A landscape with many peaks, sampled at points; each row gives a point and its height.
A climber steps from a point to whichever of its 2 nearest points has the largest rise for the distance, and stops where none of them is higher. Distance is the straight distance between rows; heights are no part of it.
(246) height 51.7: [-32  26   3  16 -31  26  12 -11 -10 -40 -19  10  29  -3  17   2   2  45
   7 -23 -28 -37   1   8 -10 -23 -44   8 -29   5 -10  18   5 -39  13  28
 -43 -23   6 -51  -2  57 -17  -7  23  31 -29  20  -2]
(158) height 75.1: [-27 -27 -24  26  -7  -3   1 -14 -15 -23  -1  17 -14   2  14  13  27  19
  11  39  46   7   9  25  -7  16 -15 -13   4  23  25   2   6 -24  40  41
 -27  18  15 -25  12   1 -24 -10  15   9 -35 -26   8]
(741) height 31.6: [-21  10  29  21 -29  34   3   9   8  37 -16  22 -44 -37  -8 -19  -8 -15
  -8   3   0 -27  12  -4  -8 -20 -42 -13 -22  -5 -11 -16 -15 -20   5 -15
   7  27  18 -18  34  36 -18 -39  59  32 -16  44   6]
(317) height 47.1: [-27  19  -3  13 -23  -8   6  11 -20 -42 -31  29  25   0  37  -7  26  47
 -14   2 -30 -42   0 -19  10 -39 -29 -13 -25   6  -9  25   5 -55  -5  61
 -85  -5  17 -28 -10  65 -16   7   9  22   5  -4   6]
(867) height 27.7: [  1 -25 -36   8 -36   5  37  10   1 -28   0  49 -36  12  15 -42  13  10
  19  26   9 -10   5 -52 -11  15  13  -3  36  12  43   1  39 -34  20 -17
 -35 -36  36   0   4  16  30 -27   6  13   3 -42  13]
(412) height 61.9: [ -8  24  19 -12   9  40 -28  29   1  24   7  13  42 -36  19  45  46 -18
  -7   5 -13   7  10  16  -1  20 -13 -18 -17  19 -28  -3 -59 -18  -5  68
  19  68   4   2  -1   9 -25  31  25  21   1  -2 -28]
(612) height 53.5: [-15   2  38  21   7  54 -34  -7 -11  -2  -6  -3  23 -38 -10   7 -21   7
  19 -33 -17 -12 -30  -7 -24  39  -8  21  -6  44 -13  -8 -39  19  10   6
  22  15  -2 -19  22  39   0 -14  29   6 -42 -19 -22]
(385) height 31.9: [  3 -26 -12 -26  23 -78  -9  11  -7   2  11  16  -5  15  20  29  14   0
   1  68  39  18  10  15  48  28  10  -5   9 -17  -8 -12   2   0  36  53
 -23  56  16  30   0 -61 -36  28 -30   7  32 -28  16]
(307) height 39.0: [ -6 -37 -35  23  10 -13  -6 -30 -31 -15  16  -1   2  31 -18   7 -29  11
   4  -3  26  35 -18  23  -7  22  26  -2  21  20  19 -18  18  13  19 -15
  13 -33 -12  -1  19 -29  16 -22 -14 -19 -41 -25 -10]
(681) height 44.3: [ 13  55  30 -45 -15  51  -5   6  48   4   9 -51  51   4 -20   7  21   2
  18 -26 -39  -7  18  20  -7 -10  -5  22  -6  -2 -25  41 -16   5 -18   6
  35   1 -29 -39 -34  16  -1  41   8   3  12  20 -18]
(22) height 37.3: [ 12 -34  22  37  -5 -12  28  16  -8  -6 -32  51 -28  -8 -27 -22  40  -9
   3  38   8 -19  -9 -18 -14  -8  -4 -23 -28  32   4   7 -28 -44 -50  27
 -30  41  57 -27  -3  48   5 -30   9  26  19  -1  26]
(437) height 45.5: [  5 -31  41  51  33 -27   0 -19 -22   3 -15  12  -1  18 -69  23  -1   4
   5  17  17   4 -41  50   4  18   7  13 -57  22 -21 -38 -44 -12 -37  19
   2  15  36 -42  19  23 -27 -35   0  10 -15   8   5]
(1007) height 32.2: [ 14  14  10 -47  12  13  28  29  11 -25 -15  -9  38  43 -14  16  11  22
  10 -42 -31   1  14  14 -10 -11  13  16  22  25 -14  33   6   8 -41  22
   7 -29 -17 -36 -39  28  25  37 -29  -7   3 -44 -14]
(470) height 54.4: [-37  -2 -25  13 -10  80 -12 -25  -7 -41   3  -4  41 -45  14  -3  17  32
  18 -26   8   3   1  11 -49  32 -16 -21   6  44  13  33 -12 -24  13  28
 -27  15 -24 -21  -3   2  -6  16  38  17 -50 -21  -4]
(346) height 41.6: [ -8   7  15 -35  38 -24 -39  -2 -69 -20  -9   7  24 -11  34  48 -23  27
  -3 -36 -55  -8   7 -31  36 -11 -10  19   0   9 -41  27   0  29   3  31
 -26 -13  10  36 -26  21  29   9 -30 -16  17  -3 -35]
(1053) height 21.6: [-11   5 -16  -4 -25  71   9 -19  21   8  23 -50   5  19 -19  -7  12 -35
  -4 -47 -10  12  24  49 -13 -21  24 -28   4  -3  33  45   5  21  -4 -28
  41 -46 -33  -8   3 -14  47 -28  -1  -8 -32  50 -18]
(577) height 48.3: [-16 -14  -1  30 -16 -62  20  -9 -16  -1 -25   4 -47  46  -8 -23 -35  35
 -16  -6   0 -10 -24  18  34 -49 -38   6 -27 -48 -19 -18  27  -8   3 -21
 -21 -69  16   0  20  28 -24 -33 -18   3   7  36  14]
(984) height 62.0: [-44  11 -10  37  -2  -6 -38  -5 -33 -20 -30 -21  11 -38   1  17  28  41
  -6  19  16  18   4  13 -11 -21 -52 -10 -42  16  -4  31 -11 -30  22  64
 -62  34 -16 -17  -7 -13 -56   9  30  -7 -40  13  14]
(994) height 36.6: [-10 -49 -40  52  13 -35  -4 -43 -40 -19 -10  -8 -16  -3 -26  -9 -23  12
   3  12  29  38 -30  14 -19  22  14  -7  14  31  29 -22  16   4   1 -28
 -29 -21   8   4   4 -28  11 -47  -4 -18 -46   3  17]
(1029) height 7.0: [ 28   2  29 -42 -16 -36  61  30  78  16   0   1 -13  46 -43 -11  34  -7
  41  14   5 -16  -2  -1  16  10  29  24  -7   0   6 -26  20 -13 -27  -3
  16 -24  27 -40 -30   6 -42  55   0  21  53 -23  27]
(76) height 49.7: [-13   2 -38   5  -8  41 -17 -11  -6 -30   8   0  32 -13  20  -6  11  -1
  19 -13  12  29  -1 -10 -32  27  -6  -3  38  30  12  18   2   8  23  16
   4  -5 -32   0 -16 -30  22   9  24 -16 -25 -32 -14]
(840) height 31.5: [ 17 -34  15   0  -1  14   6  40  -8  25  -4  45 -25  -9  13 -30  -3 -25
  12  28   0 -18  -7 -63   0  35  32   5  26  31  20 -20  -1  -9  -2   1
   4  26  29  21   8  17  31 -19  -1   9   5 -51  -6]
(948) height 28.9: [  5  -3 -11 -13  21 -13  14  -5 -16 -54 -14 -16  39  49 -16  14  -1  44
   7 -29 -18   4 -18  22 -16  -3  -2  19   6  32  -9  34  13   6 -12  22
  -4 -32 -20 -29 -33  20  10  35 -25 -13 -20 -33 -10]
(749) height 46.6: [-10  18 -13 -26 -21  24   3  10  11   0  24   2   4  20  23  30   7   2
   1   2  20   4  21  30  14   2 -23  -1  -1 -15   4  -6  -1 -15  35  27
  43  10 -13 -23  18 -11 -31  26  18   8 -18   0 -12]
(936) height 36.8: [ 18 -12  -6   8  25 -47 -19  -2   6  22  10  -7  13 -35 -29   1  22 -32
   3  47  35  21 -32  -3   3  37   6  -3 -13   7  -8 -34 -18  30   1   0
   7  87   0  42  -9 -62 -53  37  -3 -15  33 -15  38]
(188) height 53.3: [-12 -45 -26  47  11 -91  11 -41 -33  -9 -10  -4 -44  35 -19 -16 -40  17
 -12  27  25   4 -28  14  26 -13 -12  -1 -11 -29  -5 -29  37   4  11 -24
 -50 -48   7  23  11 -10 -26 -38 -31 -13  -3  26  19]
(282) height 52.5: [ -8  27   2 -32  -5  21 -13  19   8  14  41  -7  35  -5  39  47  27   6
  17  11  -9   6   8  18  19  27 -25   3   2   9  -9 -13 -16 -12  43  53
  35  29  -3  -1   3 -14 -35  37  15   5   4 -14 -23]
(733) height 52.7: [  5  -5  41  43  18 -28 -19 -30 -12  14 -10 -15  -6 -12 -59   8 -18 -13
  -2  15  12  -4 -47  25  -7  12 -16  14 -55  -3 -36 -31 -37  19 -14  -4
   4  36  19  -9  20  16 -45 -15  15   6  -9  16  12]
(308) height 45.9: [ 16   8  19  -5  27 -20 -57   0 -59  -1  -7  -6  11 -37  18  24 -42  -6
  -6 -50 -52 -22   0 -53  14  -6  -6  21   4  -6 -41   9   7  50 -14 -19
 -17  -7  13  50 -11  22  38   4 -19 -29  12   5 -24]
(1002) height 55.2: [-23  60  23 -41 -27  82  10   5  44   7  20 -31  40   4  19  25  22  -9
   6 -20 -28 -24  31  47  14 -27 -31  -8 -27  -9  -5  39 -20 -10  18  24
  39   8 -18 -44 -14   1 -36  43  29  25 -15  36  -5]
(189) height 42.3: [-18 -31 -23   6  13  12  -1 -12   4 -23  33 -12  23  27 -14  13 -16  -7
  13 -12  34  56 -11   7 -10  29  59  -9  38  17  37 -24  14   9  13 -21
  44 -33 -43  -1   5 -57  14   5 -19 -50 -32 -36 -10]
(239) height 24.6: [ 25  28 -15  -9   6  -8  -8   9   7  31  14 -31 -13   3  38 -26 -44   6
 -16 -29   7 -12   4 -41 -25   5  19  15  48 -42   9  -7  35  39  -3 -81
  31 -47 -39  38  14 -17  42  -6 -16 -38   5 -10 -17]
(674) height 4.6: [ 37  13  23 -30  -4 -39  61  20  78  36 -13 -15 -46  47 -32 -22   8  -6
  15   1   5 -28  -8   3   4 -22  23  20 -13 -36   3 -19  33   3 -38 -60
  10 -45  13 -17  -5  16 -35  24   3  23  52  10  45]
(795) height 34.0: [ 23 -32  18  -8  17 -25  -9  21 -13  37   3  31 -33 -17   3 -21   4 -41
 -13  40  12  -4  -8 -46   2  20  28  -5   8  19   1 -30 -23  20 -11   1
   3  53  16  48   6  -5  10 -14  -8   4  21 -28   6]
(679) height 35.4: [  6 -31  41  30  17  23  19  21  22  -3  -4  37  31  11 -42   7  -9 -22
   9  -7   4  17 -25  -6  -4  36  65   6  -5  21  15 -26 -26 -10 -33   8
  27   3   9 -27   9   3   8  -1  -9 -12  -6 -37 -13]
(1048) height 11.5: [ 23  -8 -17 -50  -4 -36  54  45  11 -13 -11  45 -21  45   0  -8  39 -13
 -33  28   4   7  32  -6  20 -53  13 -21  -2 -19   6  16  12 -33 -39  19
   7  -2  11 -12 -20  -4   3  18 -17  27  49  10  17]
(479) height 32.3: [ 22  23 -37 -22 -17  42 -16   4  20  28  38 -10   4 -21  22   1  -2 -38
 -26  -2  19  33  14   4 -14  11   1 -17  27 -26   5 -15 -14  22  12  -7
  57  38 -32  23   4 -53   0  20  16 -20  21   2  -7]
(212) height 45.8: [-21 -22 -37 -10  -2  42 -11  -6  13 -31  33  -2  44  10   4  13   9   5
  25  -7  32  57  -6  -1 -27  38  43   1  46  10  26  15   5   5  24   8
  23 -14 -48  -3 -16 -50  40  21  -4 -53 -24 -53 -19]
(377) height 31.4: [ 36  31  26 -16  -9 -26 -30   6  60  25  13 -35  23 -28   6 -28  14  -3
  33   0 -19 -24 -11 -56 -20  38  42  45  41 -22  -8 -21  37  14  -4 -68
   6 -20  -8  26 -26   8  26  21  -4 -15  49 -16   3]
(844) height 35.3: [ 24  27 -43 -47 -26  19 -36  12  17  19  35 -15  16 -33  44   2  28 -28
   3  13  -3  42  20 -19  -9  -8 -26   8  40 -19  10  -8   5   6  30  -9
  24  30 -34  40 -10 -59  -3  37  16 -15  36  -4   3]
(1004) height 38.2: [ -1  13  -3 -47  19 -30 -17   4 -35 -21  10   4  38   6  42  22  -7  25
   8  -3 -31   2   3 -23  32  14  -6  12  24  11 -25  15   8  20  29  39
  -7   1   3  34 -31   4  16  20 -26  -2  19 -24 -24]
(540) height 24.4: [ 15  -8 -46 -11 -26  -2  28 -18  23 -38   2  -3   4  22 -13 -26  13  14
  18  -2   6  23   9 -10 -20 -12  16   4  40   0  22  20  46 -12   7 -35
  -6 -52 -11 -13 -37 -24  47  -6  -3 -10   7   3  16]
(847) height 22.3: [-20  -7 -42 -20 -31  12  56 -14  30 -20  15   0 -21  37  -5  -4  14  10
   9 -11   9  12  33  26   6 -28  21 -20  16  -7  40  25  40 -17  20 -16
  20 -53   3 -33 -16 -17  19  -4   4   4 -19  18  16]
(815) height 49.6: [-12 -10  -5  19  19  16 -20  13 -59  -2 -30  50 -13 -14  -7  16  -6 -17
 -53   2  -1   4  18   3  -8 -40 -21 -27 -20   5 -15  18 -36 -21 -49  34
 -17  17  -4   5   8  25  24 -35   0   2 -16  20 -22]
(249) height 46.5: [  5 -19 -53  17 -18 -61  -3 -19   9   4   8  -3 -49 -21   6 -44 -23 -26
 -17  33  28  12 -17 -37   8 -16 -29   7  15 -40  20 -33  50  13  29 -44
 -35 -10 -13  63   8 -45 -38  -2  -2 -28  20  16  32]
(986) height 30.2: [ 14  18  39 -26  31 -59  12  12  37  26  18 -55  10  22   2   2 -41   9
   7 -15  -1 -19 -13 -12  15  34  43  30  19 -25 -11 -46  11  75 -13 -50
  29 -14 -26  40 -26 -17 -16  45 -64 -27  36 -32   3]
(133) height 33.9: [-18 -19  12  29 -30   7  13  12 -15   6 -29  35 -30 -11   4 -23  10  -8
 -11  24   9 -21   9 -15   1 -22 -39 -14 -14   4   2  -4  -5 -36  -2  15
 -24   9  34 -20  17  35  -6 -39  36  32 -13  23   9]
(1038) height 40.7: [ -6 -21   1  31   4 -13  29  28 -20 -34 -46  42 -15 -10  -3  -8  68  24
 -13  42  18 -13   8  -3 -28  -4   6 -45 -15  32  17  35 -11 -61 -40  65
 -68  41  42 -26   2  21  -4 -11   1  12  14 -10  29]
(137) height 55.4: [ -3  32 -14 -10 -27  60  -5 -18  63   3  24 -12  25 -17  -7 -13  45 -42
  21  15   3  20  33  24  -1 -23 -21  -9 -25  -7  24  40 -10 -12  35   3
   9  54 -11 -14  -7 -46 -23  29  38  12   5  40  34]
(687) height 33.6: [ 10 -39 -32  -2  20 -46 -16   4 -15  13   7  20 -26 -11   4   2  29 -20
   2  70  56  34   6   3   3  29  15 -14  13  15  18  -9  -4  14  17  29
  -8  66   4  38   3 -65 -30  13  -4  -9  16 -25  30]
(761) height 40.0: [  1 -34  34  39  29  -4   2   5  -3  -1 -12  33  12  13 -43  18   8  -8
  13  27  17   4 -24  17   4  36  27   8 -26  36  -5 -26 -26 -14 -26  38
   3  36  41 -31   7  22  -6 -12 -10  -4 -10 -31  -2]
(16) height 13.6: [ 15  -3   4 -27 -18 -64  18  29   7  -9 -23  23 -23  19  -6 -10  20 -23
 -31  14 -19  -7   1 -15  31 -73 -23  -6 -31 -31 -28  10   5 -24 -47  14
 -11   5   8  13 -13  14 -11  20 -20  16  75  37  18]
(447) height 29.4: [  2 -19 -17 -12 -37  38  12  25   4   9   1  40 -42 -28  26 -49  16 -18
   7  20  10 -12  11 -65 -27  10   3 -13  40  20  29   4   6 -24  15 -16
   1   4  13  16   4  -1  33 -20  22   6  -3 -26   6]
(262) height 24.8: [ -5  17 -14 -15   1  81   2   1 -13  20  18  -9  14  -3  14   1 -16 -35
 -48 -42  -6  12  42  23 -13 -19  11 -29  15 -19   2  36 -17  31 -15 -15
  55  -5 -36  10   4 -29  47 -26  -2  -1 -10  31 -41]
(969) height 26.9: [ 18  10  -4 -24   9 -40  -1   4  16  16  30 -35   0  16  30 -23 -41  17
  13  -7   9 -20   1 -32   9  37  36  24  45 -28   5 -30  36  58  22 -64
  29 -33 -20  46 -13 -38  16  17 -40 -30  14 -39   1]
(258) height 41.2: [ 23  11   7  -9  21 -59 -27  -9   0  18  15 -27  11 -44  -9  -3  -3 -40
  -6  19   2  13 -25 -28   4   9  -4  -2 -27 -18 -33 -34  -5  42 -12 -13
  -2  50   3  67 -14 -27 -33  31 -14 -20  55  12  11]
(325) height 34.9: [ 40  12  40 -23  12 -58  -6   5  47  26  12 -33  24  -7  -3  -8  16 -14
  21   5 -10 -19 -20 -46  -1  39  35  30   8  -6 -22 -35  21  31 -10 -47
   8  -7  -2  44 -39 -10  -4  47 -34 -11  61 -14  11]
(194) height 21.8: [ 26  33  -3 -16 -10  39   4  10  44  36  11 -25  -7  -1  13 -33 -14  -2
  -9 -34 -14 -26  23 -16 -23 -14  28  11  38 -49  10  42  30  21 -18 -80
  32 -34 -36   2   4   5  65 -23   7 -11  24  26 -11]
(267) height 40.3: [ 29   0 -15 -17  19  15 -12  27 -42   1 -22  49 -24   6  24  -2 -27 -25
 -53 -28 -33  -1  31 -36   2 -50   4  -7   8 -27  -5  26 -14  -6 -50 -26
  12 -20  10  35   6  16  57 -30 -33  -8  21   3 -31]
(1045) height 59.9: [  8   6  42  50  33  19 -12   1 -26  18 -26  22 -11   3   9   2 -45  25
  15 -44 -41 -39 -28 -17   7  10   1  28  -7   0  -4  -7  -5  20  -5 -44
   7 -36  27   3  26  56  43 -40 -12 -14 -27 -22 -24]
(156) height 67.4: [ -6  51   0 -31 -39  71   5   3  48   8  11 -19  31  -6  27  -5  51 -40
   2  -2 -23 -12  45  19  10 -44 -21 -25 -24 -18   6  51  -9 -19  21  22
  15  18 -17 -11 -28  -9  -3  25  27  31   6  46  -2]
(797) height 52.8: [  3  25   4 -14  12  30 -36  14  -9  32   9  -2   5 -39  10  25  16 -41
 -36  13   5  35  11  23  -5 -17 -36 -32 -22  -9 -39  -6 -59  -9 -18  44
  22  95 -14  17   8 -26 -29  21  27   5  15  37  -4]
(646) height 45.3: [  8 -10  10  26   6 -23  27  -6 -24   6 -26   7 -49  47 -14   0 -38  37
  -8 -28 -23 -21 -13  23  22 -34  -6  11 -19 -35  -7 -13  21  -5 -22 -44
   8 -77  25 -19  35  56  12 -37 -22   1 -17  27   0]
(722) height 18.9: [ 20  40  19 -20 -16  40   5  23  24  36  -6  -4  -7 -16  21 -16 -12 -25
 -16 -37 -26 -26  21 -20  -8 -14   6   7   9 -32  -8  17  -3   9  -9 -43
  35  -8   4  -3   8  15  46 -11  11  13  36  25 -20]
(832) height 51.9: [ -1  -4  26  39  11  31  27  11 -15   1 -21  20 -26  48 -14   6 -35  37
  19 -29 -27 -25  -1  12  10   7  10  20  -4   2  17  -8   8 -22 -21 -31
  19 -62  30 -35  28  51  36 -35 -16  16 -31 -17 -22]
(361) height 74.7: [-29 -13  22 -22   5 -11 -23  -7 -28  35  25  -2 -13 -20  37  27 -29  17
  15  28  27 -10  14  13  43  34 -19   6   0   8 -13 -25 -27  11  67  45
 -12  48  27  -9  17  -5 -42 -23   4  32 -19 -32 -11]
(942) height 16.0: [ 19  37   8 -31 -20 -10   1  19  18   4 -13   4  -8 -13   6 -16   1 -30
 -25 -12 -30  -4  14 -26   6 -52 -18   2 -22 -40 -25  13   8 -17 -24 -18
   0   1  10  16  -8  10  11   6  16   6  48  41   1]
(386) height 43.9: [-24   0 -10  13 -18 -14  25  32  -2 -42 -37  43   2   0  25  -2  56  36
 -28  32  -5 -24   9  -4   0 -43 -13 -29 -27   4  13  42 -10 -65 -18  72
 -85  16  20 -23   8  36 -20   1  -3  17  17   5  30]
(985) height 16.9: [-40   4  -5  23  -2  61  15 -43  15 -27  14 -34  17   2 -48  25   6 -16
  14 -22   9  15  -2  80   8   7  21 -23 -33  33  34  16 -32  -9  -3   8
  26 -20  -8 -51  30  -2   6 -15  15  16 -56  64  -4]
(1015) height 39.3: [ 29  20 -43 -58 -23 -33   1  10  27  -4  15 -19  -3   9  35 -12  16 -10
  -9   2   2  23  18 -15   0 -30 -18   1  32 -36   5  10  35  -2  17 -16
  14 -12 -35  29 -18 -45  -2  42  -7 -15  43   2  10]
(476) height 26.2: [-19 -11  -6  19  22   8   8 -19 -26 -69  -8  -4  51  32  -5  17  12  48
  12 -12 -12  -4 -14  32 -17  30   6  -2  -5  37   4  27  -4 -16   6  54
 -33  -7  -7 -32 -11  16   4  19 -17   1 -35 -33 -22]
(406) height 67.9: [-32 -18 -11  50  -5  -4 -15 -34 -28 -37 -19 -22   2 -23  -8  16  22  50
  22  26  30  10  -8  22 -19  13 -40  -6 -14  34  20  20   2 -13  43  43
 -56  17  -3 -24   3  -1 -42 -10  24   7 -52  -8  14]
(324) height 46.4: [  7  12 -10   5   9 -23 -28   2 -16  16   5 -10  -3 -12   4   8  -2 -26
 -26   5   1  19 -13  10  -2  -9 -31  -9 -25 -27 -35 -19 -17  17  -3  17
  10  53 -16  33  15 -21 -32  14  12  -6  21  17 -10]
(1021) height 49.8: [ -7 -40 -33  60  -8 -79   4 -44   2   8  -7  -9 -54  -2 -17 -36 -18   3
  -5  40  35   4 -34   5  24  -9 -32  -5 -21 -38  12 -43  37   8  17 -39
 -49 -20   7  42  14 -23 -59 -23 -14 -16  10  35  39]
(685) height 31.3: [ 11 -44  57  59  37   2  20   2   9  12   0  17  11  13 -56  17 -32 -19
  -6 -20   8  31 -42  27  -1  29  75   7 -12  18  22 -60 -32  -7 -45 -28
  29 -14  12 -23  35  16  10 -27 -26 -22 -33  -3   2]
(323) height 27.9: [ -1 -27  12  52  28  29  -2  -1 -15  29   9   5 -10 -16 -37   9 -51 -30
 -27 -31  11  37 -30  34 -11  14  55 -21   2   9  19 -53 -38   4 -43 -48
  35   4   1   1  51   3  30 -56 -20 -28 -44  24 -12]
(946) height 60.2: [ -3 -35  48  31  28 -23 -28 -27 -26  40  -1 -10 -17 -30 -34  -1 -43   1
   9  14  18 -22 -35   6   4  44  -4  15 -31  16 -28 -41 -32  41  13  -3
  -3  38  18   1  19  18 -29 -37   6  18 -24  -6  11]
(716) height 34.7: [  7  -6  -8 -40  35 -70  -6   9 -25  -1  12   7   4  31  22  16  -4  12
  -2  36   2   3  -4  -6  38  16   6   2  11 -11 -18   0  10  22  19  38
 -10  20   5  37 -17 -33 -15  31 -36  -2  24 -14   4]
(182) height 44.9: [ 12 -11 -20  13  39  34 -13  12 -62  15 -13  43 -16   4 -14   5 -29 -26
 -64 -31 -19  21  18  18  -6 -43  15 -30  -7 -24 -10   1 -40  -1 -65  -8
  18  11  -4  23  15  11  50 -57 -34 -12  -6  29 -37]
(1036) height 9.4: [ 25   0 -10 -58 -19 -18  60  43  67   1   6  31 -12  40 -14  -7  55 -19
   6  28  15   7  20  -5  19 -10  38  -6   5  -7  25   7  19 -32 -26  17
  23   5  10 -25 -31 -20 -10  51  -3  21  56 -13  29]
(570) height 37.1: [ 23 -20  33 -17  21 -59 -24  19 -25  35   4   9 -15 -52  -6  -5   1 -39
  -2  29 -15 -13  -6 -67  12  13  17  -2  -1   5 -26 -34 -16  38 -20 -12
 -10  50  23  80 -11   6  -5  11 -16  -9  51  -3  18]
(930) height 53.7: [-32 -20 -37  19   9  23 -33 -13 -81  -2 -12  19 -14 -24  14   1 -10  -7
 -53   3  21  28  24   7 -29 -25 -40 -30  11  15  -2  36 -15 -14 -10  38
 -26   8 -33  10   5 -14   7 -32  21  -5 -52  20 -28]
(394) height 41.0: [ 18  31  12  -8 -31 -25   0  -9  24  -6 -15 -26   6  12  11 -27  -8  24
  28 -26 -35 -28 -16 -30 -10  -8 -22  42  16 -21 -18   5  38   4  16 -46
 -11 -55  10  -5 -16  26  20  12  14   0  19   2   4]
(244) height 19.0: [-34  13  -4  21 -23  84  14 -36  21 -10  26 -21   2  -9 -26   4   2 -13
  15 -32  -1   2  10  45  -4   2   8 -16  -7  14  31  19  -5   4  27 -24
  30 -34  -5 -33  29  -2  22 -32  30  18 -55  53 -11]
(977) height 37.0: [ -1  56   6 -68  -5  26  18  31  34  -5   3 -41  37  36   0  37  13  24
  26 -37 -31   0  31  30   0 -15 -14  18  29   5 -25  27  -1  20 -34  23
  16 -27 -24 -42 -36  21 -11  44   3   1  14 -28  -9]
(744) height 26.3: [  9 -28 -34  16 -16 -24  29 -24   6 -42  -8  15 -10  21   4 -42  -1  32
  36   7   2 -14 -20 -47  -6  23   8  17  29  14  20   7  54  -7  33 -21
 -42 -58  16   1 -21   5  30  -9  -7  -3   1 -36  17]
(364) height 57.2: [-42  -4 -35  29  13  -3 -38   1 -55 -11 -26  10   0 -30  23  25  18  20
 -47  27  32  21  38  27 -17 -39 -37 -37  -9   5   2  33 -19 -29  20  68
 -56  19 -33  -1  15 -30 -29 -10  19   2 -45   7  -1]
(184) height 45.7: [ -7  30   4 -40 -26  34  30  -6  38  -9  19 -35   5  32 -16  20  11   9
  11 -18  -9 -12  22  52  23 -29 -33   5 -24  -9   4  17   2 -16  23   8
  32 -10 -12 -61   4  -7 -36  25  21  23 -19  35  16]
(344) height 46.2: [  2  15  16  11 -18   3  -2 -11  -5 -39 -20   1  26   1  16  -1  -7  36
  28 -26 -46 -36 -18 -25  -6  11 -38  27  -1  21 -10  15  20   1  22   7
 -34 -32  21 -12 -21  46  20   3   7  10  -5 -14 -18]
(474) height 28.2: [  9  27   3 -18   2  63  -7  -1  36  27  24 -30  24 -10  -2  -3 -23 -26
 -33 -37  11  22  13  11 -17   1  33  -2  29 -21  -8   8 -14  32 -15 -27
  71  -3 -56  -4  10 -39  21   2 -11 -24  12  11 -21]
(846) height 84.6: [-28 -19   5   7   7 -21  -4 -15 -32  -6  -1  11 -19  11  30  21 -11  17
   4  46  40  -5  24  21  29  15 -17  -8  -1   1  -8 -12  -4 -14  58  56
 -36  23  29 -21  18   5 -37 -25  -3  21 -32 -40  -5]
(952) height 52.3: [ 34   3  46  33  32   0 -41   1 -25  20 -33  12 -21 -44  11  -6 -32   0
  16 -41 -43 -36 -17 -54 -10  -3  10  23  -9   0 -22  -8   4  38 -21 -63
 -16 -16  18  36   9  45  61 -15  -7 -21   3  -8  -5]
(180) height 67.3: [-27 -24  45  -4  26  -5 -23 -17 -36  46   9  -3 -14 -34   4  12 -64  22
  18  17  18 -12   0  -5  28  48   4  25  -8  24 -22 -41 -27  26  46  12
   0  49  26  -5  23   5 -22 -37   5  27 -18 -30  -5]
(174) height 43.3: [ 33  -6 -42 -25  -6 -68  -5  -8  10  -4  15 -13 -19   9  20 -25 -11 -15
 -19  19  14  14 -11 -26   5  -6 -12   1  17 -42   3 -20  37  25  12 -31
   2 -14 -23  63 -16 -47 -24  31 -31 -23  45   1  16]
(1062) height 36.2: [ 35  48  32  -1  -6 -21 -11 -16  57  23  -7 -41 -10 -12   8 -35 -17   8
  21 -17 -26 -29 -21 -31 -17   0   0  50  12 -33 -22  -1  42   1 -17 -96
  -5 -40 -10  10  -4  27  19  12  19  -5  31  28   4]
(937) height 59.3: [-35   3   6  27 -24  64 -18 -28  -3 -25   7 -16  23 -28  -2   5  -5  32
  31 -24  -6 -16 -18   9 -25  39 -33  11  -7  45   1   0 -19  -3  32  16
 -14   8  -7 -32  14  28 -18  -3  39  20 -53 -16 -26]
(719) height 14.5: [-43   8 -15   9 -23  24  42 -45  23 -33  14 -44   2  37 -45  23  20   7
  22 -19  -7   1   4  89  21 -27  28 -36 -33  42  72  20  -4 -21  -2  10
  12 -51   8 -58  12  17  11 -11   3  11 -62  50  13]

For each start below, name the point where the climber stops.
(948) | (156)
(985) | (188)
(744) | (258)
(719) | (188)
(307) | (937)
(844) | (188)
(930) | (846)
(133) | (246)
(761) | (846)
(942) | (325)
(385) | (1045)

Call two points neighbours if one is among the 2 nearest of the other. Go from one point of each pair to the other, from neighbour to neighbour, staying as high as possible. Name the lowest point that can't be avoided.
(258), (188) | (385)
(1045), (188) | (646)
(156), (412) | (184)
(325), (246) | (377)
